Each row is a point on a landscape with many peaks, with its height.
A climber steps from a point to the highest of its 2 nearest points, and stops where none of them is higher. Distance is the straight distance between rows; heights are no part of it.
nebi: [  8  13  -2 -21   4  -1 -11  -1 -28  63  11 -16  45 -13   6 -27  -1 -51
 -58 -24 -30  19  19  -2 -13  40 -40 -60  17  12 -18   4  -8  25 -11  19
  -2  16  14  27  26  10   4 -28   7 -12 -17  -8  -3 -24 -15  59   3]  h=1.72
zep: [  0  26 -52  62  -6  42  -9  27 -14 -40 -27   7 -41  17  32  -7  -1  -4
  -9  28  -2  11  23 -28 -18 -46  44  35 -16  11   2 -19   6  -6  28  -3
  -8  35  16 -26   1  34 -33  43  -5  19  -7 -27  30 -44   8  -3 -42]  h=5.98
rim: [  1 -13 -10  12 -21   3   6  22   6   4 -34  23  42  14  -1   1  14 -20
 -29  14   6  10  37  24 -33 -12 -22 -25 -34 -21 -43   3  23   8 -25   9
   4  50 -14  -1  14 -28  -4 -14  15   0 -32  -9   6   4 -17 -48   2]  h=7.40
Neriz: [ -9  18  25  -5 -44 -31   2  13   1  28  48  -2  -1  28  17  14 -31  -3
   4  -4  -7 -22 -34 -21  -8  35 -13   8  -6   5   1   5  -3  11 -10  -2
  -7 -42  -4 -36  -7  -5   6   6 -11 -29   6   6   6   4  20  41  30]  h=3.70
Dolu: [ -1  39  22  -2  23 -12  -5 -31   5  -5 -49  38 -49 -18 -28 -14  32  36
  27  35   7  -1  -4  13  12 -16  22  13 -30 -14  15 -10 -17  30 -37 -11
   0   5  -2 -14 -21 -12  -8  37  25  23  16   1   4   6  20 -40 -26]  h=7.87
puriz: [ -2  16 -56  18  -4  -6 -35   3   0  -1   0  34 -39  32  38  72 -43  -1
  -3   7  11  12  -5 -19  -1 -11 -23  15 -21   3  -4  18  18  10  18  41
  56  13  -8 -34   2  24  -6  32 -44 -33 -27   1  26  10  19  30  22]  h=4.27
ses: [-23   1  32  22 -32  -2  14  12  20  41  15   8 -10 -37  50 -46  19  23
  10  -6  11  18 -11  -8   8  -2  14  27   5   0   6 -10 -40  16  -4   0
 -35 -26 -21 -10 -20 -26 -10 -22  21  10   7  18  24 -22 -31 -19  -1]  h=5.66
Tili: [ 13  25  27 -12  52  34 -23 -55   2 -26  14 -14 -26 -26 -60 -11  18  -6
  25 -16  -4  42  -4   1  29 -27  49 -20  41   1  30  27  -6   8  32  17
  11  14  22  25  -8  30  -5  -6 -27  14  35  21  -6  14  20   8 -17]  h=5.49
lafek: [ -3 -39  17 -28 -39 -10  34  24   8  33   2 -30  68   9   5 -56   5 -25
   0  -3 -25  -7   0  29 -27  35 -43 -45   3  -2 -42 -10  -8  -8 -13 -15
  -8  -7 -17  14  16 -21   6 -36  27   2 -19   1   0   1 -35 -16  17]  h=1.26
fufif: [-13 -50  -2   8 -47 -18  17  51  48 -31   4 -10  11  41  24  13 -14  19
   0  -5  40 -40 -11   5   4 -19 -21  36 -32 -30  -3   3   4 -27  14 -17
 -25 -17  -3 -41 -24 -26 -14   4  20  11   0 -37   3   6 -36  -8  27]  h=1.55
zapu: [ 24  21 -22  34  30  35  -1 -35 -32 -38 -18 -11 -46  12 -29  17 -21   4
   9   9  -2 -33  20 -26  -2 -21  37  22   8  38   8  -5  19 -11  40 -24
 -15  38  36  -9   8  50 -14  39 -23  26   9 -26  -6   6  21  16 -42]  h=3.99
zakuf: [ 36 -60  27 -67  16 -14  34 -23   0 -22 -25  -7  46  -1 -66 -26  48   3
  25  31 -27 -14  14  34  13  -7 -15 -34  16 -33 -36 -21  15   6 -54 -13
  16 -24   5  60  33 -27  34 -13   7  23   0  35 -36  28  38 -35  13]  h=0.86
Lede: [ -8 -40  17  11 -32  25  17  22  21  21  65 -56  38  14  51 -43 -11 -24
  -4 -31  15 -12  -4 -10 -11  15  17  12   8  14 -32 -10 -26 -22  28  25
 -67   5 -23 -15   6 -33 -11 -38  41   8 -13  -1  29 -26 -45  32  -5]  h=4.13
beziz: [ 28  13  38 -40   4  -2  22 -37 -29  -7  15 -18  23   2 -53 -13   4 -18
  28  27 -19 -33   2  17 -14  -6  22 -29  22  16 -39 -28  18  24 -25 -21
  -9 -15  20  17  17  12  -4  11 -23  11  38  13 -26   6  29   7 -17]  h=5.94
bima: [-39 -11   3  26 -23  15 -12  38  30  35   9   7 -15 -20  67 -29  15  18
 -10 -24  20  27 -27 -13  11  15  -7  43   2 -11  23   3 -15   3  21   7
 -11   3 -28   7 -17 -33  16 -27  35 -13 -21  17  25 -29 -39 -31  18]  h=6.79
Sote: [ 22  24  29 -50  41   3 -13 -61 -29 -14  27 -10   7 -22 -60  15   5 -11
  39   8 -12  -6  -2   9  14 -15  44 -23  44  18   0 -11 -16  10   1   2
  11 -15  33  37  16  19   5  -2 -38  14  39  37 -19  24  33  19 -10]  h=7.27
bag: [ -5   7  35   5   5   0   4 -10  14  13 -20   6 -35 -36  -2 -41  33  24
  23  15  -3  20  -8  13  18 -13  21  -1   4 -20   8 -10 -29  26 -10 -15
 -20  -6  -2   9 -24 -12  -9  -9  17  33  18  12   9  -9 -19 -32  -7]  h=6.46
Sozo: [-13  68 -33  48  17  36 -33 -31  -9 -11 -24  32 -53 -26  10  29 -22 -19
   8  16   7  25  28  10 -14 -42  29  13 -43  21  25 -16  -7  -3  16  25
  32  34  16 -35  13  37 -13  33 -29 -24   8   4  31  -9  21 -20 -13]  h=6.06
Bavib: [-29  29 -14  -9   0 -38 -15  -4  -1  -2  13  33 -51   0   1  58 -31   5
  36  13 -11   3 -31 -17  17  11 -38  12 -22   7  23  -6 -14   7 -27   9
  54 -38   6 -29 -13   2  -8  42 -34 -30  18  14  -2  46  37  12  33]  h=3.13
Zezo: [ 17 -39  32 -27   2 -16   1  -3  14  10  16 -18  15   3 -32 -12  15  -4
   6  -9  -8 -23 -22  18  20  28 -20 -26  30 -17 -18  20  15  -3  11  -2
  -8 -17  15  41   6 -27  30 -39   1   1  -6  18 -30  24 -14 -10  23]  h=2.15
kupe: [ -8 -13 -14  -6 -49 -50  -4  36  13  31  23 -16  29  37  15  10 -24  -6
 -17 -10 -17 -25 -49   1 -12  34 -44 -24  -2 -13 -15  14   0   1 -15  -9
  20 -31 -14  -9 -20 -13  49  -5   3 -28 -12   0 -20  -4  13  22  65]  h=3.14
Ged: [ 12 -48 -22  26  38   4   8  11  -4   0   8 -22 -31 -13  15 -48  18  25
 -11 -30 -18  11 -20 -21  26   9  41   7  66   1  34  21  12 -31  58 -22
  19   9  11  66 -27  22  10 -25  24  20 -12 -30 -39 -37 -24  20  11]  h=4.29
gubif: [-12  30  -5  43   2   4  -5  -5 -30  17  18  18 -43 -29  28 -12 -19 -12
  14  15  -5  20 -27 -28 -11  10  30  17  16  22  25  -7 -12   6  19  -3
   5  -4  16 -22 -17  26 -24  20 -26   7  22 -12  21 -11   4  15 -20]  h=2.73
Pomu: [  1 -49  36  -3 -33  -6  14  29  38   1   9 -26  13  16  -1 -13   1   1
   8 -11  15 -31 -10  20  10   8 -22  16 -10 -27  -9  12   3 -15  13 -10
 -30 -18  -6  -9   0 -30   7 -19  23  15  -6  -1 -11  18 -44 -18  18]  h=1.84
dav: [ 10  -2 -25  49  13  28  15   2 -19 -22 -30  -2 -23 -12  -2 -25  19   4
 -17  10  -6  -2  24 -24   7 -22  43   7  19  25  11   4  21  -3  27 -14
   3  43  19  16 -10  33 -20  23   4  36  -2 -41 -13 -19   0   2 -40]  h=4.95
lofig: [ 40 -73 -25 -46  34 -20   5   7 -14  14 -17 -45  48 -11  -2 -32  12  -6
 -33 -27 -48  -5  12   9  11  19 -34 -72  59   7  13   3  -2 -14  27 -12
  15  14   6  83  10  24   3 -50  28   6  -1 -10 -37 -31 -52  26   9]  h=2.34
mavu: [  7  30 -28   9  73  16  13 -34 -22 -20 -37   3  -4 -62 -27 -28  34 -13
  -2   3 -27  55  25  -1  30 -36  46 -40  42  19  55  11  -4  17 -17 -19
  26  21  32  52   1  46 -30   4  -8  21  30 -18 -24  -5   4  35 -32]  h=4.24
gara: [-22  -4 -44  56 -23   4   4  51   2   4  11  26 -21  -9  86 -10  -6  18
  -6   6  18  35 -20 -29 -32  -3   8  40  -7  13  -3 -17 -16  10   2  12
  16   3 -13 -21 -26  -1 -27  23   3 -13  -3 -11  48 -34  -5   4 -13]  h=8.62
kone: [ 33 -62 -23 -10  52  -8  15  -9 -26  -4  -8 -36  16 -27   0 -40  35   0
 -24 -21 -23  31  28 -13  27 -17  -4 -57  79  12  22   9   1  -9  31 -10
  11  27  12  83  -4  34 -26 -43  32  19  20 -11 -23 -32 -34  41 -17]  h=2.81
Muru: [-20  46   7  38  11  48 -40  -7  -4  14  11  11 -37 -40  14 -23  30 -14
 -29 -19  11  65  20  -4   5 -15  34  16 -11  -8  25  14  -1   7  35  55
   3  37 -10   1   3  -1   0 -25  -4 -18 -20  23  31 -37  -4 -10 -14]  h=3.30
fir: [ -4 -22 -59  25 -15   7  -9  31  13   5  41  16 -18  49  90  29 -44  20
 -11  -3  18  16 -53 -34  -3   5   1  46  -6   3  -5  -8 -17   4  21  39
  25 -19 -30 -50 -12  27 -18  38 -19 -30 -16 -12  48 -26   7  67  20]  h=5.62
mezer: [-15  -6  38 -17  13   6 -19 -21  34  10 -24  24 -11 -18 -41 -16  40  15
  12  -1  10  26 -14  21  39   1 -29  -7   0 -48   7  21 -33   6 -13  -2
   5  -3  -4  34  -2 -44  31 -27  31   5 -14  48 -17  38 -17 -44  22]  h=0.54
pir: [  5 -20  52 -67  13 -31  23 -13  -9 -46 -11   3  -1  -6 -44  29  11  20
  33  25   8 -46  -2  22  41  -6 -11  28 -14 -13   4 -23  -7  -3 -48 -30
 -19 -72  24   7  15 -32  11  21   4  28  21  15 -28  29  36 -27  -5]  h=2.53
miko: [-23  -2  -3  -5 -65  11  26  29  40  21  24   8  43  21  60   9  -3   2
 -11 -19   4  20  24 -11 -26  15 -23   4 -21   8 -20  -1 -10   5 -39  10
 -17   1 -51 -32  16 -45   8 -35  19 -40 -33  30  36  -8 -16 -28  18]  h=1.52
lol: [ -8 -40 -41  25  44 -13 -20  36  15   9 -23  -6  -9 -20   5 -32  25   7
 -23 -41 -15  16 -44   5  19  16  -3 -12  50 -10  35  32   3 -28  42 -25
  30  19   1  60 -24   6  28 -26  21   8 -17 -24 -38 -18 -36 -30  21]  h=5.17
Tuseb: [-10  64  28  23 -13  54 -36 -16  13 -19   3  14 -56 -11  -3   9   2   4
 -11  -5  17  29  31   2  -6 -40  34  41 -31 -18  16   5  -7 -14  39  35
 -27  14 -19 -24  14  -6 -16 -10 -16  -1 -15  32  35 -34   4 -27 -28]  h=2.58
tol: [-28  10  51   3 -14   5 -18  -3  35   9  -2  21 -28 -21 -11  15  21  13
   3 -16  30  19  -5   4  43  -4 -32  34 -15 -44  24  30 -12  -7  -1   6
 -14 -19 -17  -6  -3 -44  23 -20  20   1 -14  35  -5  31 -26 -29  18]  h=0.33
ler: [ -5  34  11  26  25  17  -7 -26 -24 -16  -6   1 -51 -19 -16   1 -23  10
  29  14  -1 -12 -12 -12   2 -12  36  30   1  15  20 -14  -4  -1  23 -15
 -14  -1  24 -19   1  34 -20  31 -36  20  33 -12   1   2  14  -9 -31]  h=3.10
Dut: [-32 -17  26  -9 -77  -5  53  23  34   1  13  -7  61  44  19 -12 -14   0
  13   5   0 -14   6  20 -33   2 -27  10 -35  -1 -25 -15  -2 -15 -52 -10
 -26 -20 -38 -52  11 -37   3 -18  15 -11 -15  -5  17  23  -5 -12  18]  h=1.77
vevug: [-12  68   1 -11   8  17 -36 -34 -12 -11  41  14 -33  -5 -12  61 -55 -10
  18  -5  20 -16  26  -4 -17   3 -24  40 -46  14  13 -25   2 -21  20   6
  -9 -23  -3 -69  28  50 -17  25 -51 -35  14  31  26  14  23   1 -15]  h=5.95
bimaf: [-10  57  32  13  -4  39 -31  -3   9 -43   1  -3 -65  -2 -14  30 -17  19
  -4  -1  22   1  27  -3  12 -39  -4  68 -38 -18  20  -1  -6 -30  28  -6
 -40 -20 -15 -46  -1  11 -41  17  -8  20   4  22  32 -12  -7 -31 -30]  h=1.95
pafe: [-27 -20 -28  18 -19   2 -21  40  11  31  27  -3   7  14  80   7  -6   7
 -24 -31  26  28 -21 -21  -6  35 -21  33  -6  -6   5  20   6   6  11  36
  -9   5 -34  -5  -4 -28  36 -18   4 -37 -34   9  25 -32 -16  -1  35]  h=8.40
mudo: [ 45 -80   1 -44  14 -28  39  12   6 -18 -30 -34  67  16 -42 -22  36  10
  13   3 -33 -31   8  43   1  15 -25 -59  25 -18 -24  -1  25 -20 -14 -25
  16  -2 -11  63  20 -12  38 -28  13  20 -20 -11 -50  19  -8 -38  15]  h=1.00
dom: [  0  14 -18  -6   1 -53  11   7 -15 -21 -23   9 -31  12 -15  38 -30  18
  47  41 -16 -36 -28 -14   1   4 -15   1 -10  20  17 -18   7  13 -41 -26
  27 -48  38 -19 -10  -5  -2  52 -26  -4  28 -10 -15  36  44   5  22]  h=2.63
kuri: [ 27 -40  -2 -21  15 -27  36   8  -3  -3 -37 -23  18   1 -19 -38  39  30
   4  24   1 -31  12   4   7  -6  25 -38   9  -8 -14  -5  16  13  -9 -32
 -11   5   6  29 -16 -10   0   2  15  33   4 -36 -18  -7  -7 -22 -28]  h=5.81
vuke: [  1  23  50 -16 -27  28   8 -17  -5 -13  29 -23  19  19 -17   5 -13   2
  31  11  24 -32  10  11 -23 -22  31  41 -20  16 -20 -28 -17  -5   0  -7
 -72  -9 -18 -49  16   5 -33   3  -3  21  23   5   5  -1 -29   0 -28]  h=4.48
Vozi: [ 12 -33 -15 -21  31  -6 -21  22 -20  30 -20 -17  48 -21  -1 -27   6 -35
 -63 -25 -39  15  11   4   3  27 -42 -58  39  12   3  14   0   6  15   2
  10  24  19  58  22  11   5 -41  22  -3  -9 -26 -19 -19 -46  36   1]  h=2.02
zarag: [-14 -12 -49  33  -1 -24  14  61  -2  18 -36  19   3 -31  62 -47  17  16
 -15  12   4  16  -8 -14 -23  -3  -7   1  -1   0  -6 -10 -24  11  -5 -18
  15  13  11   3 -30  -9 -25  13  36   9   7 -45  15 -40 -10 -10 -11]  h=7.28
kupa: [-12  59  59 -36  26   9 -19 -35 -16 -31  19  12 -34 -46 -51  42 -18   5
  25 -14  23   5   6  15  34   7 -18  52 -21  -6  38 -20 -25 -13  -4  -9
 -22 -57   3 -36   4  18 -13  22 -25   9  35  43   8  24  17 -17 -29]  h=3.69
bikon: [ 17  36   1   9 -13  14  -8 -23 -34  19  23   0  17  20  -5  19 -44 -46
 -25  11 -16 -15  12  -4 -28   5  23 -23  -7  29 -31 -10  19   3  -4  10
  -3  29  25 -26  15  25  -9  14 -28  -8  -4 -12   7  -2  15  44 -16]  h=1.80
sofu: [-22  -7  -7   2 -34 -19  -7  38  35 -36  -8  18 -21  36  17  61 -19  28
   3   7  42 -21  -5   1   7  -8 -46  46 -36 -19  -4  13  13  -9   8  -1
   8 -30  -9 -36 -16 -12 -25  24  -5  -4  -1  -9   6  24 -13 -10  15]  h=1.25
Boba: [  3  40 -22  24  30  -6   3 -25 -13 -14 -64  26 -32 -28 -31   1  17   8
  20  30  -7   8  16   9  13 -25  32 -12 -14  15  18  -4  16  22 -33 -16
  26  28  34   9  -8   7  -7  36  -4  11  17 -22 -10  22  28 -18 -24]  h=6.59
Zutes: [  2 -49 -22  -4  -4 -43  10  36  21   3 -39   3  27  -3 -14  16  10  24
   4  -6   7 -34 -31  28  -1  -1 -33 -21   8 -26  -3   8   5 -24  -5 -35
  21  -4 -16  32 -25 -29  42 -11  24  -4  -7 -15 -49  15  -8 -70  47]  h=6.76
roda: [ -5  65  56 -38   3  23 -15 -39 -13 -13  40   6  -4 -10 -45  46 -36 -12
  28  -7  21 -34   6  19 -13  15 -18  39 -27  12  -6 -23  -4 -12   2  -8
 -27 -41   2 -50  29  22  -4  19 -37 -12  28  34  -8  22  24   3 -14]  h=4.65
zege: [-31  12 -16  -5 -34   9  -1  33   4  49   5  17  53  -8  47   4   9 -12
 -41 -24   1  30  22 -14 -41  38 -46 -21 -12  13 -23   1 -13  16 -32  19
   8  33 -28   2  14 -39  18 -36  23 -49 -37  28  29 -17  -9 -25  16]  h=1.32
sozu: [  0  39 -61  35  12  11 -27 -15 -10 -22 -25  38 -41  18  15  64 -38 -29
  -2  21   3   3  23  -1  -9 -40  -1   6 -39  22   3  -7  26   0   6  20
  50  43  28 -30  26  30 -18  40 -34 -24  -9  -9  16  15  21   5  -6]  h=4.99
sabi: [-17  43  24 -26 -55  19  -4 -27  18  26  34  13   6  15  13  33  -2 -20
   0 -15  20   2  25  -6 -24  24  -9  15 -35   6  -3   9  17   0 -24  41
 -10 -14 -29 -44  37 -20  26 -35 -17 -55 -18  51  21  -6  26   7   4]  h=0.83
dis: [-25 -12 -34  15  19 -29 -22  16  15  13 -27  29  -2 -17 -12  17  15   2
 -11  -9  -1   4 -41   4  12  10 -10 -18  23 -25  17  26  -2 -11   6 -14
  34  10  -1  38 -23 -23  32 -13   6  -9  -8 -12 -38  26  -1 -42  39]  h=6.04
zinup: [-10  13  16   8   1  -1  -8  -5  21  -2 -36  55  10  -2 -42  36  18  -2
   0  17  13  10  15  26  -5 -20 -25  -7 -41 -29 -31   7  15   0 -28   9
  23  39  -3   7  10 -41  10  -6  22  -2 -12  25 -20  39  21 -51  20]  h=8.04
vul: [ -7  12 -10  16 -40   2  -6   2   2  24  50   1  -4  34  63  30 -43  11
  -1  -1  -3  -7 -29 -41 -22  14  -3  31 -18  27   7 -13 -15   9  -5  17
  -2 -26 -25 -67  -6  17 -12  28 -25 -39   8   6  47  -5  23  64  14]  h=4.53
kadu: [ -5  -6  10 -12 -34  -8  11  25  -9  49  29 -23  53  12  25 -30 -18 -38
 -40 -15 -29   0  14  -9 -39  42 -25 -40   5  25 -45  -3 -13   7  -8   6
 -10   4  -7  -6   8  -9   0 -28  16  -6 -19  -8  10 -29 -11  38   6]  h=1.47
lis: [-11 -21  -4 -10  -5 -44  12  22  20 -12 -43  35  16  12 -27  35  12  28
  23  29  18 -25 -14  20   7 -17 -39   9 -26 -37 -18   3  11   4 -30 -17
  12   2 -18   5 -23 -55  21  13  31   8   5  -7 -35  39  20 -57  25]  h=7.42
difa: [ 26 -35  39 -44  34   0  -3 -33  18 -16 -18  14  16  -8 -69 -18  59   5
  20   7  -5  20  15  32  32 -23 -16 -38  15 -39 -24   5 -10  11 -33   1
  17 -11  14  60  22 -21  26 -24  20  17   8  55 -22  37  22 -43  12]  h=0.73
lev: [ 36 -41  16 -26  30  -1  -5 -29   4  -5  22 -37  20   6 -42 -17  25 -14
   3 -26 -13  -3  -8   6  30  17   8 -47  56  -3  -8  27  23  -1  25  20
   7  10  20  68  12  -3  23 -40   1  -1   5  25 -22  26  -9  30  11]  h=2.44
gunu: [ -4  15  -2  14 -10  16 -20  10   6 -41   9   2 -54  28   9  42 -34   0
  -7   4  22 -24  10 -17  -2 -13 -13  49 -25 -11   4   4  17 -28  41  -4
 -20 -18  10 -45  -3  11 -37  25 -19   6  -1   0  23   9   3   4 -17]  h=1.46
puluz: [ -1  24  18  -6 -46  30 -10  -9   0   9  53  -7  20  34  30  19 -30 -28
 -11  -9  10  -7  26 -11 -43  17  21   6 -25  18 -27   1   8 -13  -4  31
 -45   3 -20 -48  30  -7  -7 -27 -19 -20 -20  30  36 -18   0  13  -7]  h=1.14
davab: [ -9  38  25  28  41  60 -28 -35  14 -14  -1 -14 -47 -36 -42 -34  29  -9
   4 -13 -11  59   5   3  31 -26  45   4  13 -16  35  30  -7  15  37  37
  16  30   2  20 -21  28 -10 -10  -8   0   4   5  14 -14  -2  -6 -19]  h=4.25
tasez: [  6 -40 -35 -10  11 -40  32  40   3  18 -51  -7  23 -25  29 -55  35  29
 -16   6  -7 -18   0   6  -9  -2  -8 -27   3 -19  -3  -9 -10  10  -7 -37
  -2   9  -6  27 -26 -15  -3  -5  39  21   1 -52 -19 -31 -24 -39 -12]  h=6.43
Timom: [  3  38   8  -5 -25  19 -15 -16 -16  -3  46 -17  13  63  10  36 -67 -29
   6   3  -2 -36  17  -6 -43   2  14  13 -30  29 -32 -23   6 -17   1  13
 -35  -1  -5 -65  27  24 -26  11 -30 -17  -5  13  22   1  25  30  -4]  h=1.44
gof: [-17  71 -12  23  17  28 -42 -36 -11 -16  11  21 -73 -26  16  36 -52   0
  25   1  15  22  17 -11 -18 -15  -4  45 -42  19  39 -22 -16 -12  31  23
  14  -1  -3 -66   9  46 -24  34 -48 -37   2  19  39  -4  22 -17 -17]  h=8.34
dodut: [  6 -19 -59  13 -26 -40  -9  55   2  29 -14   7  52  36  20  27 -35 -22
 -47 -14 -20  -7 -32   4 -25  16 -46 -40  14   2 -32  16   2  12 -11  -3
  47  15 -15   7 -23  11  41  10   9 -16 -23 -22  -6 -11   0  27  49]  h=2.78
razut: [  5 -43  59 -41  -9 -25  38  -1  23 -33 -21 -16  22  27 -35  -3  10  18
  32  20  20 -51   5  28  24 -15 -16  25 -42 -27 -15 -10  13  -4 -36 -29
 -41 -49  -4 -30  -7 -25   9  26  31  38   2 -20 -13  28  10 -30 -21]  h=2.21
Balu: [ 28 -30  11 -14  19   4 -31 -17 -17  25  28 -39  10  19 -31 -25  12 -32
 -16 -34  -1  -6  -6  -3  10  44  -5 -19  39   2 -19  37  24   6  36  51
 -22  33  -4  43  12  -2  25 -39  15 -14 -10   2  -1  -4 -26  52   8]  h=2.86
kisa: [  2  18  61 -48 -19   5  32 -31 -16  -5  26 -22  49  25 -48  -5  -3 -18
  51  19  -1 -37  -1  28 -30  -9  21   9  -2  13 -42 -36   5   6 -29 -20
 -47 -24 -14 -16  16   2 -22  14  -7  10  30  -2 -18   9  15   1 -13]  h=5.25
Pof: [ -8  15  74 -54   1  -2   8 -38   0 -18  17   9  -8 -22 -51  32   7   3
  30   5  19  -8  -1  19  41   0 -22  39 -11 -20   4 -13 -28  -1 -36 -13
 -29 -79  11  -8  15 -17   9   6  -4  25  26  41 -18  34   8 -16  -5]  h=2.93
Zab: [ -6  15 -57  62 -21  35 -16  28  -8 -37   6  25 -41  18  78   9 -21   5
   1  23  20  29   2 -29 -27 -45  20  49 -26  15   2 -27 -14  -6  22  28
   1   2  -7 -40   0  22 -46  40 -18  -6 -10   4  56 -41  15  -3 -25]  h=7.15
fuv: [-10 -13  23  20 -17  23  16  12   1  35  39 -28  -2 -33  45 -53  14  -1
 -11 -13  13  17 -14 -19  -2   8  22  15  18  15 -21 -12 -31  11  32  16
 -54  -6 -21   2  -4  -8 -21 -31  27  13  16  11  26 -32 -36  20 -23]  h=4.82
petup: [ 26 -10 -16   1  58   7   8 -21 -30  -7  -3 -18   4 -42 -13 -27  18 -24
 -33 -17 -24  29  31 -11  20 -23  23 -49  67  25  22  19   0  17  11 -14
   6  23  25  58   7  48 -31 -15  -1  19  21 -10 -20 -16 -16  66 -32]  h=3.41
tad: [ 21 -68  -4 -44 -13 -33  54  25   2   2 -13 -50  68  23 -24 -56  18  -6
  14  12 -33 -42  -2  42 -28  13 -23 -56  -2 -15 -38 -11   7 -19 -17 -40
   6  -5  -7  20   5 -20  24 -28  28  24 -11 -33 -27   5 -19 -26  12]  h=1.11
tuf: [ 26 -38 -12 -15  55 -17  16  -8   7 -42 -29  -7  15  -8 -36  -6  36  58
   0   3  -7   5  19  13  43  -6  37 -40  44   4  30  19  21 -22  -4 -24
  31   2  24  87  -2  -3  28 -19 -14  20 -15  -3 -44  28  19   0  15]  h=4.76
mab: [ 32 -14 -50  28  -2 -32   8  24 -29  10 -23   8  32  26   1  32 -41 -23
 -54  -8 -35 -17  -9  -8  -1   8  -9 -47  21  11  -9  21  37   5 -20 -19
  47  31  18  15  -3  20  30  23  -7  -1 -20 -38 -27   3   1  54  22]  h=2.49
tipa: [-17  30  37 -16 -30  22  -4 -30  14  44  24  20   9 -16 -25 -11  30 -13
   5  -7   5  20   6   7  -3  30 -17 -13 -10  -8 -16   2   1  20 -24  22
  -8  -5 -10  -5  23 -23  30 -38  -4 -40 -13  47  -3  21   9  -3  11]  h=0.56
ravun: [ 28 -58 -18   9  21   7 -17  11  -7  19  25 -44  -3  15   4 -37   4 -11
 -33 -42  -8 -11 -21 -11  19  38   9  -6  47   2   1  28  15 -15  66  27
 -12  31   1  48  -7  16  20 -33  31   5 -18 -19 -23 -34 -43  40  15]  h=3.42
Rut: [ 11 -12  18 -11  60   7  -2 -26   8 -50 -16  -7 -33 -20 -44   3  19  39
  21  -1  -6  22   6   3  41 -13  45  -6  40  -1  44  33   5 -12  14 -13
  26   5  32  46 -10   6   5  -3 -25  27   7  -7 -28  29  35 -14  -6]  h=4.35
Lizo: [  2 -30 -70  15 -13  -1 -27  39   7  25  34  10   7  49  81  25 -36  11
 -36 -20  28  27 -35 -32  -9  29  -9  29   0  -9  -7  19   4  14   9  48
  23   2 -44 -20  -8  10  25  16  -5 -40 -37 -10  47 -45   3  52  40]  h=6.75
vola: [  6  -2  21 -15 -14 -38  21  -8 -13 -25   3 -13  -3  17  -7   8 -16  16
  36  30   1 -62 -23 -12   6   1  11  18  -8   9  19 -28  -7  -3  -7 -33
 -30 -54  27 -31 -14  -6 -19  34 -13  14  45 -23 -15  17  20  12   0]  h=3.01
Pib: [-30  43 -48  13  -7   5 -15   5 -10  49   0  52  20 -28  39  15  15 -17
 -49 -19   4  60  15 -20 -27  26 -28 -17  -9   3   8   3 -22  25 -23  28
  49  40 -16   9  -4 -23  16 -13   9 -58 -21  16  21 -10   0  -4  17]  h=1.10
dekas: [-27  38  -6  11  -2  -6 -35  -9  -2   2   1  42 -42  -4   5  48 -15  -5
   4  -1  15  22 -16 -13   6  12 -12  17 -29 -11  17  28  11  -2   1  26
  43  -1   1 -26 -12  -2   9  11 -32 -33  -1   8   4  30  30   4  22]  h=3.66
beko: [  2 -27 -61  22  -7 -11  14  41   5 -21 -63   6  41  30   6  -1  18  -4
 -43  20   7  -6  37  15 -29 -17 -10 -23 -19 -11 -24   8  33  -1 -11 -11
  14  65 -17  11  -7 -18  -5  18  29  17 -31 -54  -2  -7 -30 -44 -17]  h=6.90
Felur: [-18 -30  30 -28 -37 -10  51   7  17  -5  -7 -18  46  37 -13 -37  14   7
  27  26   7 -38   2  33 -16  -6  -2  -1 -44 -21 -29 -18  11   1 -54 -16
 -42 -11 -21 -48 -11 -32   1   4  38  28   3 -25   8  14  -4 -30 -15]  h=1.99
Ramip: [ 18  15 -25  22  -1 -10   8  -3 -31  11 -12   3   4   5  -5   9 -28 -24
 -18  13 -36 -23  -3 -16  -7   8  20 -35  16  25  -7  -2  18  11 -17 -18
  23   9  40   3   2  29   1  23 -24  10  10 -32 -17  -2  19  49  -7]  h=2.14
bev: [ 44 -59 -20 -12  36 -21  45  -9 -13 -28 -35 -30  32   8 -22 -27  42  51
  -3  11   2 -20  46  12  21  -3  35 -51  38  11   7  -3  27 -17   5 -29
   7  13   9  74  -4   8   7   1   9  32  -6 -26 -37   6   2   9 -19]  h=5.27
pudo: [ 11  -1  52 -14   2  -4  16 -19  -7 -17  14 -23  -5  -1 -16 -10   4  20
  32  13  16 -42 -14  -7  13 -12  32  43   9   6   8 -24 -16   5   7 -32
 -69 -39   6 -28 -15   1 -35  22   5  37  47  -8  -3  -7 -15   5 -25]  h=3.67
Kaguk: [-17  37 -10  27  -7   4 -17 -19 -32  37  42  13 -40 -12  49  16 -40 -11
  -4  -6  -5  24 -26 -43 -25  24  20  26  -8  24  23 -11 -14   9   4  27
   7 -13 -12 -49 -10  33   5  22 -42 -37   3   5  42 -13  24  41  -2]  h=3.56
sefon: [  2  61 -19  28  56  22  -1 -42 -15 -14 -47  15 -36 -63 -33 -24  19 -14
  36   7 -25  54   3   9  21 -32  59 -14   4  16  54  -3 -15  15  -6  -3
  38  27  34  15  -6  40 -19  25 -16  14  23 -15  -6   6  17  -8 -34]  h=5.34

Where does a climber stop that starts at each point below?
mudo => Dolu
vola => Sote
ler => gara
pir => gof
Bavib => gof
tuf => gara
sofu => zinup
lofig => Dolu
tol => zinup

For each start below, name every point that the climber comes to, in order.
Dut => Felur > razut > pir > Pof > kupa > roda > vevug > gof
dom => Bavib > dekas > puriz > sozu > Sozo > gof
mezer => difa > zakuf > mudo > tad > lafek > kadu > nebi > Vozi > lofig > kone > petup > mavu > sefon > Boba > Dolu
